Points on a hilly landscape, in no order, each with its height.
From any point a ball rolls to the lowest of the 2 points nearest to it. It stops when none of these is lower. Distance is the straight distance between rows; heights are no part of it.
q_10: [155  70  85 116 104 126 156 138 145 147  92 151 116 104  92 185  99 111
 155 140 142  59]  h=4.81
q_236: [170  97 120 124 109 144  98 177 169 132 125 122 128  92  86 144 134 154
 151  63 165  67]  h=1.68
q_715: [158  43 126 124  91 140 112 156 156 132 130 142 124 147 117 143 140 168
 116 100 123 115]  h=6.47
q_487: [ 99 106 129 160 130 161 132 156 165 117 175  92 111 132  91  88 140 164
 104  67 139 142]  h=7.74
q_663: [108 133 136 140 128 107 101 150  90  76  36 130 137  93 152  68 109 152
 173 143  83 115]  h=5.52
q_92: [130 113 100 143 124 144  97 127 116 148  92 144 145  60 128 164 178 154
 174 162 145 136]  h=5.27
q_208: [103 130  93 120 148 116 164 148 123 146 129 122 118 139  96  66  68 100
 114 174 106 120]  h=6.61
q_533: [159 160 126 104 177  99 174  80 138 125 201 140 120 150 122 147 150 109
 113 142 168 114]  h=3.54
q_646: [146 131 137  78 133 134  98 175  83 130  78 135 132 152  92  78 122 140
 171 154 108 105]  h=5.38
q_489: [121 134  88 142 181 153 141  94 142 130  77 129 160  40 159 144 113 127
 159 205 128 111]  h=5.70
q_781: [131 126  87 118 141 178 123 161 133 168  70 114 116 109  78 117  95 117
 174 138 133  75]  h=5.12
q_501: [135  80 107 121 152 122 175 109 144 131 174 114 136 131 129 165 132 156
  97 131 116 153]  h=5.71
q_239: [ 96 128  93 137 144  94 189 104 131 131 141 128 107 154 130  80  82 125
  91 130 121 161]  h=5.72
q_665: [153 108  89  93 103 124 129 164 198 162 147 118 105  92 121 163 142 127
 111 128 137 129]  h=0.48
q_520: [197  98 120 114  82 128 134 163 153 146  78 170 124 143  84 155 100 111
 145  99 131  57]  h=2.73
q_935: [131 128 108 148 152 103 206  79 141 128 148 131 112 175 154 112 100 145
  99  89 132 181]  h=4.60
q_737: [ 75 164 149 193 135 147 112 130 105 116 154 117  99 172 126  88 139 116
  96 103 103 167]  h=8.10
q_703: [141 155 143 114 173 113 158  86 108 122 169 119  94 184 160 138 134  81
 103 142 124 130]  h=1.96
q_253: [117 149 132 152 161 138 147 105 130 143 151  98 107 158 181 111 130 125
  90 135  97 217]  h=3.94
q_999: [104 118 137 121  70 125  84 171 122 144  87 140 174 151  89  72  52 152
 148 134 102 131]  h=4.86
q_774: [127 197 120 129 143 127 134 100 161 131 150 134 161  63 137 174 162 111
 143 142 195 153]  h=4.82
q_991: [ 95 128 162 135 116 126 190  77 164 108 168 104 123 182 124 135 131  98
  86 126 108 155]  h=4.20
q_588: [ 86 173 122 130 104 110 168 102 137 141 150 139 120 115 147 118 137  83
 105 177  90 160]  h=5.83
q_43: [152 143 163 126 184 108  76 138  94 114 118 112 159  86 164 156 125 124
 130 149 144 112]  h=3.60
q_793: [137 111 143 155 162 135  68 151 120 147 129 112 167  90 131 156 122 123
 121 139 157  87]  h=0.86
q_205: [106 198 146 119 114 120 124 122 137 110 152 121  97 124 179 115 149  88
 105 172  75 186]  h=6.16
q_38: [169  39 157 114  93 159 125 160 172 129 110 106 128 193 116 119 102 166
 119  87 131 150]  h=6.79
q_475: [113  58 139 109  57 141 125 153 130 121 127 141 142 177  75 138  71 133
 123 139 103 124]  h=3.10
q_777: [ 99 181 121 177 129 136 119 109  70 116 143 155 119  80 151 167 164 138
 149 121 127 164]  h=7.56
q_682: [139 112 141  96  34 130 100 173 168 148  77 185 156 156 105  92  61 134
 163 143 103 112]  h=4.48
q_692: [135  95 120 152 125 130  80 142  64 117 104 154 110 134 136 100 159 158
 162 171 100 153]  h=4.79
q_471: [151  86 129 100 131 115 111 140 124 145  51 146 182  84 149 109 101 119
 152 148 130  64]  h=6.09
q_313: [126 132  94 107 147 135 140 171 131 153  96 113 106 109  83  87  93  96
 145 186 110 100]  h=5.85
q_751: [ 86 125 133 138 142 117 129 145  85 120 134 113 142 130 103 113  93 120
  99  96 121 117]  h=5.40
q_142: [142 110 107 156 116 192  85 148 174 136  89 125 111  89  83 179 142 136
 166  89 175  61]  h=3.41
q_469: [100 199 133 144 112 114 144  60 182 136 124 126 161  85 116 148 183  91
 134 147 154 113]  h=5.07
q_213: [167  86  97 156  96 147 109 142 130 161  83 187 121  98 142 126 177 152
 180 163 138 116]  h=5.08
q_162: [148 161 101 127 152 143 155 125 179 170 182 125 137 122 147 121 175 124
  93 149 114 189]  h=3.07
q_805: [107 128 144 132 115 109  99 162  85 110  54 125 174 124 111  61  64 146
 149 142  79 117]  h=5.22
q_595: [135 108 136 142 155 141 124 126 107 120 128 116 106 153 169 118 121 130
 115 189  67 210]  h=4.36
q_474: [161  63 131  66 118  94 122 135 109 140  83 158 153 120 138 114 125 135
 136 133 144  97]  h=5.24
q_334: [161 198 135 166  94 125 150  58 135 107 195 133 124 158 158 153 174 149
 135  76 157  96]  h=5.58
q_385: [ 86 113 120 168 140 149 121 146 152 133 153 100 106 166 106  86 116 143
  91 102 119 192]  h=7.95
q_491: [146 176 119 153  73 145 196  65 132 114 184 142 137 168 181 166 155 141
 115  91 130 148]  h=5.18
q_624: [134 101 141 139 131 125 105 112  90 105 118 119  92 169 172 150 153 173
 130  78 137 196]  h=7.34
q_322: [123 151 126 110 159 107 131 126 172 131 160 115 139  69 117 148 148 128
 128 119 184 116]  h=4.32
q_714: [136 151 171 121 172  91  76 118  80 100 150 129 140 104 168 187 132 124
 129 108 166 111]  h=4.78
q_653: [127 147 118 135 126 117 116 123 106 118 166 136 149  79 141 197 184 169
 142 106 158 172]  h=7.68
q_347: [108 157 120 155 117 138 133 110  85 107 151 135  91 137 183 157 153 158
 123  96 118 190]  h=7.44
q_607: [ 49 182 118 136 110 105 144 119 147 126  89 127 111  73 115  82 107  95
 134 117 140 132]  h=6.84
q_662: [126 157 157 192 147 111 149  81 143 124 196 125 166 123 103 135 158 111
 103 112 154  84]  h=5.67
q_23: [115 142 108 152 156 182 117  89 136 130  97 147 160  50 148 184 140 139
 166 188 158 131]  h=5.46
q_579: [ 98 175  99 130 151 100 146 128 127 122  97 119 108  67 129  75 112 116
 153 147 113 137]  h=6.29
q_672: [124 142 159 181 179 130 115 114 121 126 174 118 179 116 111 161 123 100
 113 140 181  79]  h=4.35
q_245: [100 151 150 161  71 139 199  59 140  87 172 125 119 172 161 159 143 134
 101  86 105 164]  h=4.88
q_387: [158  89  89  98  73 118 112 172 181 163 101 135 101 104 116 119 120 117
 129 131 125 125]  h=2.85
q_176: [127 160 151  76 153 122  85 166  87 112  71 104 120 109 119 108 130 112
 167 151 120 100]  h=5.64
q_749: [ 99 109 161  93 121 115  97 162  92 105 115 111 141 151 102 127 117 158
 113  73 127 121]  h=4.46
q_307: [118  77 133 107  88 141 122 159 102 142  95 139 158 138  92 152  77  95
 134 171  98  81]  h=1.07
q_684: [123  84 111 136 134 137 193  99 144 108 154  98 103 157 118 133 125 168
 116 108 131 200]  h=5.31
q_164: [139 202 120 174 129 121 127  83 114 149 152 128 105 163 169  90 157 109
 109 119 115 119]  h=7.60
q_113: [ 94 142 141 164 151 117 130 140 170 136 176  95 153 113 110  92 137 137
  74  59 140 109]  h=7.17
q_450: [177  83 146  88 104 139 120 169 114 152  91 178 164 157 112 121 125 138
 154 104 156  61]  h=4.41
q_571: [120  77 106 120 126 147 136 136 111 139 112 147 135 111  90 178 113  87
 144 172 132  70]  h=3.40
q_316: [140 130 103  98 121 136 147 150 210 166 181 105 116 114 148 157 162 122
  90 135 134 170]  h=2.32
q_126: [152  87 123 138  88 151  80 160 116 142 106 185 114 146 133  91 183 142
 161 166 123 138]  h=4.91
q_109: [131 188 168 101 144  97 116 100 124 107 173 124 126 109 179 174 145  90
 113 119 163 115]  h=5.92
q_71: [156  62 140 107  59 153 122 147 112 127 116 194 139 204 102 120  93 125
 139 148 116 117]  h=3.70
q_494: [149  89 150 108 169 128 100 135 100 110 111 106  97 198 132 129 143 160
 117  93 140 171]  h=7.22
q_145: [156 115 133 117 159 115 106 126  69 107 108 128 104 152 182 131 146 149
 135 171  86 179]  h=4.58
q_173: [145  81 115  79 156 128 131 142  84 132 126 132 108 189 113 119 100 116
 123 184 100 137]  h=4.76
q_34: [ 77 150 131 190 156 141 135 120  93 138 113 113 153 103 106 112 114  83
 127 123 112  91]  h=6.52
q_31: [132 137 169 176 146 137 153  98 170 105 213 113 167 104 119 155 162 157
  95  96 143 122]  h=6.26
q_426: [147 121  86 136 126 191 102 151 153 158  62 138 122 108  79 164 106 115
 172  95 142  55]  h=4.33
q_30: [109 189 151  91 135 103  83 160 108  98  89  95  94  93 154 101 125 105
 134 126 112 127]  h=6.08
q_167: [127 101  81 119 156 101 131 119 140 153  69 130 158  44 151 114  97 142
 147 156 142 106]  h=6.31
q_988: [108  80 177  88 100 143 116 155 140  96 143  88 143 152  91 142 113 150
  99  85 117 117]  h=3.86
q_269: [143 119 124  97 180 105 146 112  65 114 147 122 108 171 145 136  98 108
 110 155 116 128]  h=3.81
q_680: [ 83 104 176 105 114 135 156 125 140  81 173 100 129 142 111 154 125 117
  90 102 118 122]  h=2.64
q_975: [136 119 114  85 141 126 122 158 162 120 149 101 113  82  78 136 150 146
 148  87 180  87]  h=3.37
q_873: [ 97 194 142 134 109  91 156  82 153 142 152 132 144 108 131 129 164  87
 111 139 118 133]  h=5.41
q_160: [136  60 124 122 109 127 123 138 122 135 146 133 138 126 129 170 145 146
 105 146 116 137]  h=6.13
q_548: [149 177 113 154 152 134 174  82 149 163 156 123 136 153 166 116 162 128
  99 130 105 208]  h=3.49
q_273: [163  97 139  72  69 141 109 156 145 149 109 210 132 202 104  72  74 127
 173 164 121 133]  h=4.09
q_259: [107 174 148 128 138 113 105 141 101 107 125 106 100 124 173 109 112 101
 108 137  97 153]  h=6.55
q_472: [114 193 114 210 141 113 144  77  91 138 135 140 129 114 132 101 142  99
 133 129 116  98]  h=7.24
q_386: [156 194 174 125 125 114 131  81 148 104 207 122 111 155 175 167 167 121
 112  84 180 113]  h=6.10
q_563: [124 169 103 139 150  82 114 134 102  92  66 121 102  61 173  89 116 154
 181 133 113 127]  h=5.84
q_86: [ 90 182 154 156 113 129 122 105 125 116 166 116  97 174 139 104 151 109
  98  71 129 126]  h=7.89
q_374: [161  72 146  82 155 150 121 150 152 124 119  78 110 193 109 122 126 162
 120  86 142 161]  h=7.04
q_198: [164  94 108  67 150 122 123 159  83 136 111 134 117 185  81 101 118 145
 142 143 131 122]  h=5.14

Call two points neighbours if one is among the 2 nearest of the other. Go from one point of each pair to the other, from neighbour to neighbour, staying as low as possible. Name the highest point that can't be avoided.
q_307 and q_935 -> q_715
q_520 and q_307 -> q_10
q_520 and q_665 -> q_167
q_236 and q_665 -> q_208
q_793 and q_680 -> q_386
q_703 and q_236 -> q_259

Write out the way that a ball takes from each point below.
q_385 -> q_487 > q_113 > q_31 > q_662 > q_672 > q_793
q_126 -> q_692 > q_145 > q_595 > q_253 > q_548 > q_162 > q_316 > q_665
q_176 -> q_646 > q_198 > q_173 > q_269 > q_703
q_777 -> q_347 > q_624 > q_494 > q_374 > q_38 > q_715 > q_160 > q_501 > q_684 > q_935
q_205 -> q_588 > q_873 > q_469 > q_774 > q_322 > q_975 > q_236
q_663 -> q_805 > q_999 > q_682 > q_273 > q_71 > q_475 > q_307
